Each row is a point on a tangle of strands that fork, close into loops and nearly touch. The rows are in no order.
Points whose rows are less than 60.8 apart are linked; no others are. Some points are linked to none.
k_683: [17,-13,-3,29,-35,21,22,-43,6,6,17,-12,-17,-8,20,-55,7,2,-2,3,8,23,7,15,11,6]
k_419: [-18,22,18,-8,-2,-12,5,-2,-14,9,-2,-20,-3,-5,-1,-17,9,2,4,-19,-9,-3,-32,22,9,-9]
k_134: [0,10,-34,-24,-1,10,-8,18,-27,-16,10,-7,20,10,-5,15,12,-21,-19,8,-18,-8,8,27,0,23]
k_663: [3,0,-2,24,-21,17,14,-30,2,7,12,-12,-10,-15,16,-40,-5,10,5,8,-11,9,16,15,22,-16]
k_37: [-28,-3,0,0,-7,-3,-2,-19,-4,-4,26,-18,7,-20,8,-9,3,1,33,-11,1,-12,1,8,10,-5]
k_569: [-24,-12,15,27,-4,2,14,-22,21,6,-5,17,-10,-6,0,-16,-15,-17,3,19,5,10,12,-7,-13,-15]
k_38: [-16,-7,20,-6,5,10,2,26,14,-4,-11,32,-21,27,-17,37,0,-7,26,-20,-15,22,-14,-1,-42,10]
k_745: [13,3,-27,13,-7,-14,25,-9,-9,25,6,6,4,-19,-1,-35,18,-5,-27,8,-13,-4,16,17,4,15]
k_849: [-12,-14,1,27,-20,-6,23,10,29,1,-2,32,-25,2,22,-10,-20,-19,6,-16,-7,4,33,-14,-20,-8]
k_904: [-2,28,38,5,-15,2,2,-11,-7,-23,7,-9,-12,-8,12,-32,3,-7,-23,3,3,-5,-1,-16,25,-3]
k_469: [22,-4,15,2,9,37,-29,3,-9,-27,13,-5,33,5,-12,23,2,-8,-20,4,7,5,-10,3,16,-8]
k_527: [34,17,9,-7,-3,22,-18,-4,-21,-30,16,-3,22,12,12,-21,18,13,-9,10,5,-2,-27,13,27,3]
k_798: [5,0,-18,-24,11,9,-12,23,-12,-26,20,-2,22,19,-12,14,9,-31,3,2,-7,3,-7,27,-22,11]
k_538: [-36,-15,9,11,-8,-2,-1,-14,6,-10,24,-16,2,-5,-3,-11,4,-21,39,0,3,-7,-11,14,-12,16]
k_947: [15,5,-24,17,-2,-15,7,-15,-7,18,4,-2,13,-26,18,-14,18,16,-24,-6,22,-29,-10,8,7,9]
k_3: [0,-19,-18,8,20,-27,25,-1,8,10,-30,9,-7,11,-2,-5,-14,10,4,-7,-6,2,12,-8,-22,-27]
k_914: [-10,21,6,24,-23,-7,3,-1,4,9,-11,9,-12,-15,19,-6,-8,0,-35,14,-4,-13,19,-33,33,-6]
k_847: [-21,-2,25,12,0,10,13,-3,25,-8,15,0,-1,10,-22,7,-4,-25,16,28,-6,-8,-9,-7,-24,14]
k_369: [-27,6,-30,-29,-1,-9,24,5,-4,9,9,-11,-10,-2,-9,2,18,-11,12,-12,-15,-8,-3,29,-19,37]
k_786: [-3,6,27,13,8,4,-6,12,17,-14,8,18,-8,12,-16,15,-14,-14,10,-19,14,7,8,-12,-28,-6]
k_715: [8,-2,-22,-4,17,-26,25,14,9,11,-23,19,-6,19,22,-21,2,11,18,-31,4,-13,-26,-2,-16,-12]
k_46: [-35,7,18,-26,-6,0,18,4,-2,7,8,15,-5,-16,-2,-8,20,-13,11,11,-18,2,-12,18,0,19]
k_486: [-2,-9,-5,18,6,2,-12,-34,-3,-10,6,-14,8,-22,8,-9,-3,12,20,-5,2,-13,20,11,15,-10]
k_629: [12,5,-16,2,17,-7,-10,3,-5,3,-15,-13,8,13,-7,19,-16,12,-1,-10,1,-13,12,-2,-4,-28]
k_436: [12,18,-32,14,-3,-36,-4,-2,-12,8,-3,12,8,-10,21,-6,4,13,-13,-5,23,-21,7,3,-9,4]
k_652: [2,-11,-9,-22,20,19,-5,6,-7,-10,5,-2,8,-6,-36,43,3,9,6,10,-5,6,13,3,-15,25]
k_180: [25,-25,-28,-39,23,16,-16,21,-10,-18,8,-4,16,8,-28,37,-4,-11,7,1,2,6,9,-2,-22,27]
k_655: [-14,10,-3,5,10,-20,4,11,-7,-13,1,7,-7,18,-10,-7,0,-11,25,-20,3,-2,-23,9,-33,-6]
k_356: [17,3,5,-26,16,-3,-27,0,-16,-6,-1,0,18,-5,-13,22,4,23,-2,22,1,11,-18,-8,5,-13]
k_801: [1,7,-11,6,-12,-27,16,0,5,18,-22,15,2,-5,20,-7,0,18,-4,-3,-11,-4,20,5,7,-23]
k_282: [7,-5,-10,-24,24,-2,4,-12,-14,-2,-8,-35,-1,22,-21,-26,-2,-9,0,14,-4,4,-45,6,3,-2]
k_77: [2,20,34,-2,-11,-10,-23,14,8,-18,4,18,8,-2,4,31,-5,-5,-19,2,19,-9,8,-18,4,-14]
k_318: [-30,-36,-14,21,-32,0,37,-3,21,21,-5,18,-11,2,28,-24,-13,-40,2,4,-20,12,15,4,4,-9]
k_262: [-20,-12,35,35,4,13,-4,-25,16,-16,1,0,-5,-8,-11,-2,-11,-20,-7,8,14,17,23,-15,-3,-2]
k_955: [12,22,12,12,-4,-1,-12,-11,2,-15,1,20,18,-13,11,-4,2,8,-33,25,20,-5,-3,-11,21,-6]
k_484: [-5,28,19,2,-17,-15,-2,-16,-5,11,0,3,3,-23,25,-25,10,14,-5,6,9,-8,-11,11,20,-5]
k_773: [-17,-18,2,16,-26,-5,36,3,29,19,-23,24,-7,-1,29,-25,4,-23,-3,-11,-34,-4,25,3,6,-1]
k_208: [34,3,-22,-1,8,-10,-44,-2,-8,-1,0,-12,34,7,23,44,-12,4,-7,16,32,-6,-5,-16,3,-7]
k_377: [14,-11,-21,0,20,-24,15,-18,0,-10,-3,-20,2,2,-10,-22,5,-4,-3,-3,23,-12,-19,16,-19,3]
k_665: [-30,0,22,10,3,-6,13,14,24,-5,-21,36,-3,15,12,-9,-7,-15,27,-26,-3,-1,-13,-2,-11,-10]
k_506: [-4,4,6,7,20,-7,12,-25,10,16,-1,-15,5,14,-8,-22,-1,-4,17,10,-5,-8,-20,12,-14,-15]
k_765: [-40,4,-7,-5,-2,-6,10,2,5,3,17,-4,-6,-5,-3,-1,8,-18,39,-12,-7,-11,-6,17,-25,22]
k_470: [-11,-8,46,-18,3,15,1,19,10,25,2,23,0,8,-22,32,-8,-2,-4,-19,22,6,-7,-11,-11,-1]
k_361: [1,-4,-9,-31,16,1,-28,44,-9,7,-10,16,-1,24,-10,39,-8,-3,16,-20,-3,16,-2,-6,-19,-3]
k_47: [-7,18,8,-26,6,-6,-7,16,-3,0,-30,-3,4,9,6,25,1,23,13,-7,-28,0,-23,2,20,-22]
k_349: [-18,30,17,-6,-2,-13,-4,6,2,-3,8,8,2,-10,-1,-10,7,-14,15,-9,11,-26,-6,-2,-7,5]
k_923: [-14,11,47,-10,1,1,-10,16,8,-23,3,10,-1,-1,-15,14,2,-25,-18,5,-1,-4,1,-24,1,-1]
k_181: [40,-8,-35,3,4,-15,-16,17,-2,16,-10,20,8,6,3,41,-15,21,-29,10,26,-2,14,-21,-18,-5]
k_995: [-28,-35,-8,30,-22,1,24,-4,30,5,4,11,-19,3,25,-5,-29,-33,13,-9,-3,10,22,0,-15,-22]
k_539: [-4,7,36,1,1,1,-13,28,25,14,-6,34,-14,8,4,24,-18,-7,-9,-20,19,-13,16,-45,-1,-10]
k_540: [5,-10,12,15,17,15,-11,-24,10,-13,1,-24,11,8,-27,12,-3,6,15,6,-4,3,8,10,-3,-7]
k_954: [-3,-4,7,8,-1,38,3,-7,-8,-29,13,-21,8,8,-34,24,14,-1,4,22,-26,6,-5,8,-1,24]
k_709: [-21,2,18,-10,-12,-7,9,-11,3,29,8,-15,-11,-14,15,-19,16,-4,13,-33,0,2,-24,23,12,-2]
k_973: [-8,4,23,-17,5,-7,-17,13,7,22,-20,22,4,-3,5,48,1,28,13,2,4,9,-8,-10,9,-11]
k_350: [6,-3,3,2,18,5,-19,21,-3,21,-1,13,1,5,-17,35,-12,19,-2,-30,34,4,-3,-14,-18,-15]
k_171: [-15,-33,-19,22,-11,2,17,13,15,31,-31,23,-8,3,9,11,-7,5,6,-22,-24,17,34,-2,3,-14]
k_672: [15,4,-24,-25,23,-23,-20,41,4,-5,-28,11,1,34,27,7,-19,-3,17,-27,4,-5,-19,-21,-9,-28]
k_200: [2,-6,-19,17,-13,-12,27,9,12,26,6,19,-5,-10,1,-26,4,-14,-12,3,-20,-15,30,4,-5,7]
k_748: [-16,-1,3,-21,19,2,-18,24,-8,17,-20,-2,4,17,-30,38,-2,-2,18,-13,-16,17,-4,1,-1,4]
k_789: [-21,-22,0,-1,-1,-14,12,-16,15,7,0,20,1,-11,21,-15,-13,3,34,-2,5,16,9,7,-6,-26]
k_900: [-14,24,32,15,-13,12,2,0,8,-9,1,-2,-15,-7,8,-9,-10,-2,-28,3,-6,-2,10,-31,30,-19]
k_261: [3,-11,41,22,-7,28,1,-19,3,-12,-1,-7,-2,-11,-12,13,-7,6,-21,2,13,10,16,-10,15,-4]
k_456: [2,9,-3,18,9,7,10,-11,-19,-12,-4,-4,9,3,-10,-13,-1,6,-26,12,1,19,-24,4,6,-23]
k_296: [-9,11,-11,-31,-7,-9,-2,-2,-20,6,6,-18,0,-15,-8,-5,28,-1,3,-18,-3,-12,-6,32,-1,40]
k_479: [11,6,-13,15,-31,5,8,13,-8,16,-3,7,-9,-17,0,-7,7,22,-21,20,-27,15,31,4,21,1]
k_910: [5,-9,-39,10,19,-31,34,7,11,20,-23,9,-9,19,7,-26,-8,-1,6,-17,-7,-7,-5,0,-21,-6]
k_949: [-3,-8,-8,-3,13,-29,5,-14,11,1,15,-20,0,-7,-4,-20,10,4,17,-31,23,-14,-14,17,-22,4]
k_977: [10,-3,-10,15,11,-8,5,5,24,13,5,27,-3,-11,1,9,-12,23,8,0,12,-8,26,-10,-15,-17]
k_338: [20,25,-19,1,-3,-7,-5,-16,-25,8,0,-22,-1,-10,13,-27,18,34,-19,-7,27,2,-32,3,25,2]
k_796: [-28,3,15,19,-7,-20,19,-1,13,5,-9,7,-9,21,6,-14,-5,-16,21,-18,3,4,-18,9,-25,-2]
k_289: [-8,3,21,6,-13,41,0,-18,-3,-27,14,-19,-3,11,-17,-7,13,-1,20,19,-23,8,-3,10,9,24]
k_124: [17,1,-8,23,-7,6,-1,5,-14,11,-8,13,14,-11,-7,14,-7,7,-45,13,5,12,24,2,7,-22]
k_957: [21,8,12,1,7,7,2,-17,-4,-8,16,-15,17,2,-15,-19,14,-5,-8,-3,12,-17,-28,27,-1,6]
k_747: [-10,-8,12,16,12,7,-4,-8,9,-20,10,-4,19,15,-19,6,1,-19,3,29,8,-1,-20,5,-30,6]
k_26: [-14,-1,41,-9,-11,12,8,-22,14,4,23,-17,-7,-13,-9,-20,24,-18,-9,1,6,4,-30,13,7,33]
k_378: [-12,-4,-6,-7,1,15,6,39,3,-8,8,22,-28,29,-23,37,-8,-12,15,-11,-16,20,-2,8,-51,27]
k_724: [8,13,-13,-16,-16,38,14,-1,-19,-24,19,-24,-4,9,-8,-20,30,12,-6,4,-17,5,-9,28,9,43]
k_141: [40,-2,-15,-12,22,-4,-33,-5,-26,-25,-6,-18,36,5,23,-7,9,2,-5,12,17,-11,-19,3,30,7]
k_896: [-2,-5,27,9,-1,3,8,-33,21,11,18,-13,1,-22,8,-25,23,-9,-13,-13,27,-10,-22,16,11,15]
k_752: [2,14,-6,15,-26,-24,1,8,16,25,-30,26,-1,-9,28,23,-5,15,-11,12,-14,-5,27,-11,14,-8]
k_936: [-9,-15,-10,28,-4,1,21,-2,-1,28,-18,17,-6,-10,-11,4,-7,3,-15,4,-20,17,28,-1,4,-10]
k_295: [26,14,-22,-14,2,-10,-3,-3,-35,-23,0,-32,1,-2,6,-28,2,24,-18,-2,16,-2,-33,-9,21,-9]
k_822: [19,5,-32,17,-12,9,7,-2,-20,13,-12,-6,-11,-21,1,2,3,43,-15,25,-13,17,23,-13,24,-4]
k_625: [25,-3,-44,-11,20,-21,-18,7,-20,-13,-16,-25,12,-2,10,-3,-25,1,-25,11,20,-12,-7,-25,15,-25]
k_217: [-6,-25,-8,10,4,-20,27,-21,14,10,-6,1,-5,1,7,-10,-11,6,13,3,-13,14,10,13,-14,-30]
k_737: [21,7,-20,4,-4,-26,-17,-10,-12,20,-25,-22,-3,3,11,36,-19,29,-12,13,-1,-4,10,-23,18,-21]
k_266: [10,-17,-8,-2,-3,-22,27,-30,1,18,-1,-28,-13,-11,9,-40,3,9,-6,-2,-3,17,-2,22,-5,-5]
k_859: [-12,-8,6,13,-15,-7,1,-21,5,7,1,17,-1,-29,28,-6,-8,3,-3,13,5,8,30,-8,18,-18]
k_933: [-9,-10,-5,12,-4,-12,16,10,12,19,-45,32,3,3,15,8,-3,21,4,-26,-14,8,22,-6,2,-18]
k_269: [-20,-9,-6,-10,2,24,14,-20,-7,8,22,-20,-10,-11,-10,-29,22,0,24,19,-12,6,-23,15,0,36]
k_690: [5,-15,-3,13,-26,1,5,29,10,46,-13,29,-6,-18,4,33,-11,19,-14,-8,3,-2,34,-19,7,4]
k_960: [-27,7,29,22,-7,12,9,1,20,3,-6,0,-7,1,5,-2,-12,-18,-5,-9,-12,-12,11,-17,14,-20]
k_264: [-2,-12,17,-19,10,17,-2,30,-2,24,14,13,-6,8,-28,38,-7,10,9,-35,23,4,-12,-14,-23,8]
k_956: [-31,-12,3,16,-8,6,-3,-22,-4,-4,20,-36,5,6,-8,-6,13,-14,31,14,-14,-10,-4,26,-13,42]
k_472: [-1,-5,-3,9,-27,-13,14,17,16,20,-1,20,-13,-19,16,-17,-3,-18,-17,11,-21,-8,48,-16,14,7]
k_791: [20,10,-21,13,-7,15,-2,-14,-10,0,-6,-11,-9,-12,6,-13,0,55,1,14,4,17,4,-15,22,-17]
k_104: [-4,-30,6,19,-16,11,20,-18,29,-2,8,-3,-16,-15,12,-17,-15,-33,-20,14,-14,2,41,-19,9,-5]
k_888: [3,36,1,-13,2,-9,-37,22,-7,0,3,28,16,11,13,16,3,-14,-4,13,13,-15,-12,-8,6,0]
k_12: [6,25,-15,-1,-13,-23,3,-14,-22,19,-11,-5,-2,-13,27,-18,7,36,-5,10,7,3,-15,0,18,-8]
k_556: [-13,4,22,12,3,10,1,25,23,-11,-16,44,-17,29,4,12,-5,-4,32,-34,-2,12,-17,-10,-24,6]
k_148: [-24,-5,7,23,1,9,12,-36,11,24,6,-19,-8,3,3,-35,2,-8,18,10,-4,2,-23,8,5,-8]
k_395: [-25,-17,18,-2,-13,-4,1,-7,19,3,-6,24,-14,-18,35,-11,-18,-21,3,0,3,6,28,-23,25,-28]
k_211: [30,10,-25,-9,11,-11,-47,-1,-17,-12,4,-4,36,6,21,13,8,-6,1,15,18,-15,-14,-6,6,4]
k_730: [-22,-8,-6,-22,4,13,4,2,2,0,9,8,0,-14,-22,40,6,7,19,0,-13,10,34,10,-15,24]
k_432: [14,5,12,7,-9,29,0,-28,-4,-20,11,-35,0,22,-20,-26,17,13,25,15,-4,13,-22,22,0,15]
k_19: [1,-17,-5,-8,22,8,-10,-19,-7,-25,3,-32,1,-1,-26,-1,10,6,35,9,-13,-8,-1,3,-5,9]
k_578: [-19,5,2,14,-18,-19,18,-13,1,18,-2,14,0,-20,32,-28,4,3,-11,-3,0,1,11,10,10,-14]
k_641: [11,-8,-1,-29,25,-12,-7,-11,-4,-32,-10,-40,-5,0,-27,3,-6,16,14,6,-8,-8,1,-7,5,0]
k_190: [15,-11,-16,-15,17,-2,-20,5,-15,-29,18,-21,28,16,-10,0,6,-21,-3,1,0,-9,-22,14,-3,-1]
k_613: [26,17,10,-20,-2,16,-15,-15,-19,-29,4,-16,15,0,-5,-8,24,20,6,13,-11,-6,-11,19,22,15]
k_818: [20,-3,-20,-41,14,12,-33,19,-23,-20,10,-32,22,8,12,-7,-1,-6,-1,24,-9,21,-28,-8,17,-13]
k_164: [1,5,-11,20,-33,11,25,-5,-8,11,-2,0,-17,-15,6,-34,-2,1,-7,8,-26,18,28,6,20,-2]
k_586: [-8,25,9,-12,2,4,-27,7,-17,-15,10,22,24,-9,-6,1,14,-16,-13,19,6,-13,-10,4,15,18]
k_237: [-10,-7,6,8,13,20,7,-40,11,7,23,-26,-3,-13,-7,-33,16,4,21,9,-5,5,-25,14,11,14]
k_817: [-5,-6,-30,-9,4,9,13,21,-1,-15,13,12,-21,18,-15,20,7,-10,13,3,-11,0,0,15,-53,33]
k_519: [11,-5,-12,-30,30,6,-12,15,-15,-16,-5,-35,6,18,-13,-9,-9,-9,-4,19,-11,6,-32,-16,16,-23]
k_304: [-6,-10,-9,11,10,-26,20,-15,19,33,2,-10,-14,1,5,-21,6,-8,2,-30,21,-4,-17,19,-20,0]
k_922: [-20,-7,19,3,-1,-6,-7,-18,12,13,-5,17,0,-18,13,6,-11,14,23,6,1,19,17,-4,10,-24]
k_387: [35,4,-5,30,-5,11,10,-25,-14,-16,3,-2,11,-15,16,-33,13,20,-24,4,11,-14,1,13,29,16]
k_347: [-33,-9,13,0,-24,-9,15,-18,17,23,15,0,-7,-15,33,-23,-2,-28,15,-28,4,-4,-14,19,7,-10]
k_309: [1,12,-3,24,3,-13,6,9,1,-10,4,17,0,13,-4,9,-8,-4,3,-18,10,2,3,1,-32,-24]
k_232: [-36,-11,30,8,-13,11,3,-21,22,-4,16,-13,-16,-1,-4,-16,4,-40,14,35,-7,-6,-1,-6,-9,29]
k_934: [-31,18,5,-23,-8,5,19,8,2,4,9,16,-15,-14,-6,-7,15,-29,-6,12,-13,-11,15,17,-9,38]
k_319: [33,-4,-29,-11,9,-20,-34,14,1,14,-5,7,12,10,20,48,-25,20,-7,1,32,2,-6,-27,-12,-17]
k_545: [8,-19,3,32,-13,11,5,-6,21,4,3,19,0,-26,-2,10,-13,-6,-18,2,9,-5,56,-17,1,-1]
k_761: [-2,-16,21,30,-17,-1,23,-28,14,-14,8,-13,-8,-5,12,-34,-8,-30,-18,9,3,-10,23,-7,-6,5]
k_686: [0,3,20,-10,11,1,-8,10,-6,6,-6,16,11,-4,-18,33,1,22,-4,8,5,13,-8,-4,2,-23]
k_928: [8,4,27,-15,0,-4,-27,20,16,40,-25,39,5,11,14,47,-14,20,10,-14,20,-3,-6,-17,-5,-6]
k_919: [-3,-28,-13,13,-25,-1,7,27,19,39,-20,42,-10,-12,17,22,-6,5,5,-17,-18,10,43,-14,12,5]
k_877: [28,-7,-7,26,-23,14,28,-26,-5,-1,7,0,-4,-20,14,-46,17,23,-18,-1,11,12,5,12,24,20]
k_992: [19,-1,34,23,5,35,-6,-12,1,-37,3,2,17,3,-15,14,3,4,-9,5,4,-1,0,0,30,2]
k_247: [22,8,-39,-4,3,-38,3,10,-19,9,-23,-1,6,5,25,-4,-8,13,-18,4,4,-14,4,-6,-1,-9]
k_950: [6,8,-25,-11,-8,33,10,4,-34,-31,11,-14,3,8,-10,5,20,-6,-23,12,-22,8,5,31,5,30]
k_355: [18,23,-15,-43,15,-4,-22,16,-25,1,12,-8,16,3,11,-9,14,5,-7,30,-10,6,-35,1,23,-2]
k_126: [26,-3,-48,-5,17,-32,-10,27,-19,-2,-21,-6,5,7,11,12,-17,0,-24,3,6,-5,10,-21,-1,-26]
k_457: [27,-9,-21,14,-5,-7,-1,22,-1,12,-6,20,14,0,-6,29,-12,8,-37,-2,9,5,32,-3,-14,-13]
k_412: [20,-5,-12,1,14,23,-2,-11,-27,-43,7,-42,6,12,-18,-16,7,30,11,2,-2,3,-24,-3,19,-5]
k_514: [10,-12,-4,15,-20,7,6,3,-4,42,-6,-4,-2,-21,-4,34,-13,33,-28,-7,12,4,30,-10,12,-6]
k_103: [-21,28,-2,-20,7,4,-22,25,-19,6,-10,2,5,13,-15,17,8,-10,3,0,-24,4,-1,6,7,0]
k_243: [3,8,-2,6,21,9,-17,3,-4,-3,-5,-11,11,22,-28,13,-6,-10,3,0,-7,-3,1,9,-9,-22]
k_157: [-20,-3,29,-4,-5,-9,-3,-6,25,-19,17,12,-18,-5,14,-25,-5,-35,15,-8,11,-10,24,-24,-11,6]
k_916: [-16,-24,46,1,-14,4,12,5,22,27,-17,16,-8,-9,3,20,-19,8,-7,-27,11,5,17,-20,4,-15]
k_842: [15,3,-24,-13,22,-23,-8,2,-23,-20,-4,-28,10,-8,-1,-9,-2,16,-9,5,15,-25,-20,-15,19,-5]
k_659: [13,6,3,21,-6,30,2,-35,-3,-17,6,-21,-2,-8,4,-25,0,20,15,1,-3,6,6,7,23,-12]
k_288: [-10,-12,-16,-3,31,-10,-2,6,-7,-20,-2,-27,7,22,-31,3,-14,-22,13,10,1,-3,-29,-9,-23,1]
k_216: [18,-3,17,3,13,16,-33,15,1,-14,18,10,29,11,-13,28,-7,-17,-9,-6,26,4,2,-2,-8,-14]
k_693: [-10,-18,2,30,-3,4,19,-33,15,17,14,-17,1,-23,11,-29,5,-18,-14,-15,23,-12,-5,14,1,16]
k_734: [-7,11,-1,-23,-9,16,17,0,0,-9,22,7,2,-9,-5,-9,26,-22,-25,15,-3,-17,1,16,-2,50]
k_706: [9,-14,6,24,14,10,2,5,4,23,1,18,4,4,-22,23,-20,10,-13,-25,28,5,13,-11,-24,-9]
k_95: [19,12,-9,-24,-2,24,-22,9,-24,-29,6,-30,10,1,-10,15,13,35,11,14,-22,-1,-6,2,18,10]
k_142: [15,8,-21,-10,16,-26,-8,21,-7,-2,-18,-9,5,27,5,-1,-15,3,11,-26,-5,-19,-5,-4,-4,-28]
k_937: [14,-7,-35,-48,30,-8,-18,26,-18,-29,5,6,-3,11,-15,10,-2,-16,10,2,3,0,1,-9,-26,27]
k_196: [17,-3,-15,-13,20,-5,-28,41,6,8,-23,21,1,34,8,31,-22,10,16,-31,11,6,-11,-21,-8,-18]
k_940: [27,-7,-13,-38,19,10,-26,5,-23,-30,-2,-38,4,1,-23,18,4,13,4,12,-14,5,2,1,16,6]
k_329: [6,9,-27,-30,21,-6,-3,17,-8,-21,9,8,-6,9,-18,4,2,-6,27,-1,-5,-11,5,10,-36,27]
k_812: [5,21,-7,-24,6,-15,-30,23,3,-5,7,20,2,0,-3,36,2,19,30,-3,3,-8,7,-5,-18,7]
k_242: [14,7,-5,6,3,-14,-15,35,0,1,-33,33,10,26,18,35,-9,11,-5,-29,8,1,-7,-12,-4,-29]
k_254: [3,10,-25,-37,6,-11,-12,10,-35,-17,8,-16,15,-3,-9,-3,24,-9,-7,-7,-4,-9,-13,27,2,32]
k_487: [3,19,2,-31,12,-16,-13,7,-15,0,8,0,14,-3,6,3,7,19,3,22,-6,-9,-24,5,7,-10]
k_407: [-7,15,10,-8,5,1,-14,-24,-5,9,-6,-5,-1,-15,7,-1,-5,33,22,15,-11,8,6,-4,20,-18]
k_884: [3,3,11,25,-15,9,10,22,31,-7,-4,39,-35,1,24,-2,-20,7,15,-30,0,6,14,-16,-14,-15]
k_825: [4,-17,-14,-39,24,-18,-3,8,-13,-19,-6,-37,0,24,-21,-14,-10,-32,7,16,-2,0,-34,-6,-13,16]
k_626: [5,19,6,6,-8,-20,-21,19,2,-2,-12,21,13,13,16,38,-14,10,-10,-10,14,-10,2,-2,-4,-23]
k_426: [17,2,-32,-13,7,-42,18,5,-17,27,-28,-14,-8,-3,13,-25,-5,9,-22,-14,6,-9,-16,-2,9,-3]
k_647: [3,3,20,19,-10,2,8,27,25,9,-11,41,-38,5,23,14,-21,5,-9,-31,9,-11,25,-36,-3,-5]
k_112: [-10,-11,26,-15,-26,25,10,-19,17,16,23,-26,-21,-9,-12,-5,36,-12,-11,3,-1,9,-20,29,-1,53]
k_358: [-2,9,37,-3,4,1,-11,21,29,-13,10,27,-31,-2,-5,10,-15,-13,8,-12,9,-4,20,-38,-15,-4]
k_531: [32,-14,-27,1,29,-15,-8,-6,-13,-20,-2,-21,27,22,-5,-17,-6,-14,-10,-6,17,-15,-15,12,-12,-8]
k_766: [-17,24,5,-6,1,7,-12,6,-25,0,2,-14,11,12,-12,-8,8,-15,-3,-4,-13,-7,-25,16,4,2]
k_898: [-30,-13,27,12,-6,8,5,-33,16,2,10,-4,-10,-1,6,-33,-7,-26,14,19,-3,12,-1,-3,7,0]
k_521: [-15,5,4,-14,4,7,13,14,0,-5,1,1,-1,14,-22,21,11,-15,0,25,-29,12,-11,19,-18,13]
k_588: [-24,-14,37,0,-9,21,-5,3,22,0,10,-9,-10,-3,-22,33,-7,-4,20,-5,-8,4,17,-2,-7,5]
k_632: [-11,11,4,-29,-1,-6,6,-2,-10,2,17,4,5,-24,-2,-8,25,12,8,26,-8,-4,-18,15,2,14]
k_454: [-6,14,43,1,-20,13,9,-22,3,-19,13,-16,-14,-10,-2,-40,23,-15,-9,7,4,1,-15,0,17,20]
k_89: [20,11,-7,-9,-4,28,0,-6,-22,-24,18,-39,-3,27,-16,-19,14,5,9,14,-16,15,-33,19,0,25]
k_135: [-4,-14,8,13,-17,0,15,4,28,7,5,10,-21,-21,10,2,-16,-19,-19,1,-6,1,54,-40,4,-5]
k_974: [2,-15,10,25,-7,4,9,6,15,20,5,26,-9,-13,-12,21,-22,1,-26,-22,26,-1,34,-23,-11,-3]
k_848: [-8,14,28,-6,-1,20,-13,3,-8,-25,10,11,7,2,-23,1,13,-25,-11,20,-9,-1,-1,2,7,15]
k_252: [0,11,-3,-8,-2,-10,-15,-9,-11,23,-29,-9,-6,-3,16,22,-10,42,3,9,-5,11,2,-12,16,-23]
k_982: [-3,3,-11,26,-2,5,22,-11,-5,6,-9,6,0,-3,-5,-3,-6,8,-26,17,-8,11,6,3,4,-21]
k_97: [7,4,8,-7,-22,27,11,-13,-6,-3,24,-30,-14,6,-11,-23,37,3,-3,1,-12,10,-23,35,-5,50]

A piece is all that can be reached along the links. How many separate loops has the piece of each point below (a circle has one, a figure eight two, a Y none), and how many tips (points with one link)?
k_407 => loops 0, tips 9
k_761 => loops 0, tips 3
k_269 => loops 0, tips 4
k_877 => loops 0, tips 8
k_180 => loops 0, tips 2

A tip is a point with one link. Name the tips that can be reached along the links from each point below, in the order of the rows.
k_350 => k_745, k_470, k_761
k_469 => k_506, k_747, k_269, k_216
k_995 => k_773, k_730
k_766 => k_527, k_888, k_347
k_632 => k_928, k_288, k_734
